Each scene shows the same named points in several views. A view is turned or mirrored, and shifted as a whole, has a little noise and may leave points out.

Scene 1
View 1
k_376: [-0.80  2.10  0.94 -0.41 -0.04 -0.03 -0.85  2.13  0.16]
k_750: [ 0.28  3.32  0.90  2.50 -2.47  1.11  1.39  1.91 -1.03]
k_532: [-6.32 -0.72 -2.22 -6.37  3.45 -0.24  1.83  2.18 -2.73]
k_155: [-3.72  0.63  0.36 -3.17  1.38  0.93 -1.71  3.17  2.15]
k_603: [-5.73 -0.30 -0.73 -4.10  1.55  1.89 -1.27  4.00  2.75]
k_781: [-2.48  0.95  1.18 -0.23 -0.40 -0.27 -3.12  3.16 -0.96]
k_788: [ 4.40  5.21  3.53  3.23 -1.62 -0.95 -0.54  0.78  0.96]
k_711: [ 0.09  1.86  2.15  0.33 -0.06 -1.76 -3.97  1.87 -0.43]
k_830: [-2.28  1.94  0.55 -1.31  0.16  2.16 -0.04  2.85  3.55]
k_920: [ 0.74  2.95  2.51  1.52 -1.46  0.82 -2.59  2.80  2.46]
k_293: [-3.45  0.37  0.61 -1.32  0.30 -0.44 -3.87  3.71 -0.41]
k_589: [ 1.60  2.99  2.38 -0.78  1.06 -2.64 -1.23  0.94 -1.71]
View 2
k_830: [ 1.49 -2.80 -4.48  0.34 -1.56 -2.15 -0.24 -0.51  0.31]
k_603: [ 1.17 -3.92 -1.91 -1.55  0.31 -1.93 -4.49 -1.20 -0.17]
k_155: [ 1.58 -3.20 -1.72 -0.11  0.11 -2.35 -1.89 -0.99  0.96]
k_711: [ 1.78  0.08 -1.48  0.23  1.63 -3.09  3.90  0.52  3.83]
k_781: [ 0.67  0.35 -0.97 -1.26  1.88 -2.80  1.24  0.18  1.51]
k_376: [ 1.19 -0.47 -1.57  0.43 -0.68 -3.23  2.24 -0.02  0.94]
k_788: [ 1.76  1.80 -4.62  2.67 -1.90 -3.11  8.56  0.88  2.58]
k_589: [ 2.74 -1.18  1.07  3.18 -1.09 -5.10  5.24  0.17  4.11]
k_532: [ 1.02 -3.30  4.56 -0.83 -1.35 -4.91 -4.24 -1.87 -2.09]
k_750: [-0.20  2.73 -3.13 -0.01 -1.89 -2.78  5.03  0.50 -1.57]
k_920: [ 1.47  0.18 -5.20  0.52  0.17 -1.89  3.90  0.76  2.48]
View 3
k_293: [ 1.73  1.55 -0.45  1.77  0.72 -3.24  1.58 -1.80 -0.02]
k_155: [ 3.65  1.18  2.26  2.27  1.31 -0.78  1.38 -3.75 -1.04]
k_830: [ 3.96 -1.16  4.52  1.39  0.39 -0.80  2.30 -2.38 -0.57]
k_376: [ 4.07 -0.49  1.14  0.57  0.05 -1.63  3.06  0.77 -0.67]
k_750: [ 6.06 -2.82  0.96 -0.54 -1.80 -2.16  3.82  2.20  2.12]
k_603: [ 4.27  2.20  2.64  3.00  1.21 -1.12  0.76 -6.17 -0.43]
k_781: [ 2.56  0.57 -0.87  1.19 -0.15 -2.93  2.17 -0.44  0.49]
k_920: [ 1.48 -2.92  3.56  0.08 -0.44 -3.07  2.89  1.23  0.52]
k_788: [ 3.05 -4.87  2.87 -1.75 -0.92 -2.45  5.09  5.93 -0.88]
k_589: [ 3.48 -0.67 -0.69  0.22  0.23 -1.75  4.47  4.00 -2.89]
k_711: [ 0.69 -0.93  0.17  0.70  0.19 -3.25  3.25  2.13 -1.25]
k_532: [ 8.21  5.77 -2.22  3.16  1.30  1.20  1.62 -4.44 -2.34]
View 4
k_155: [-2.64 -0.79 -0.72 -1.81 -1.47  0.67  0.57  0.69  3.52]
k_788: [ 4.99  3.23  0.51 -0.44 -2.74  5.02  5.01  3.30 -2.45]
k_920: [-1.16  1.51  1.10 -0.44 -2.67  4.55  4.70  2.20 -0.63]
k_711: [ 2.24  0.93  0.01 -1.93 -2.50 -0.61  3.35  3.30 -0.32]
k_750: [ 0.86  3.64  2.54  1.65  0.22  2.88  5.21  1.85 -0.19]
k_830: [-2.34 -0.03 -0.51 -1.01 -2.15  3.91  2.02  0.84  2.28]
k_293: [-1.00 -0.17  0.13 -1.91 -1.89 -2.33  2.28  2.17  2.21]
k_781: [-0.59  1.31  0.93 -1.11 -1.38 -1.57  3.07  2.33  1.45]

Which points are out of place in each view (at most two, in the order of its rows)? Write none if all are in place.
view 1 => none
view 2 => k_589
view 3 => none
view 4 => k_920
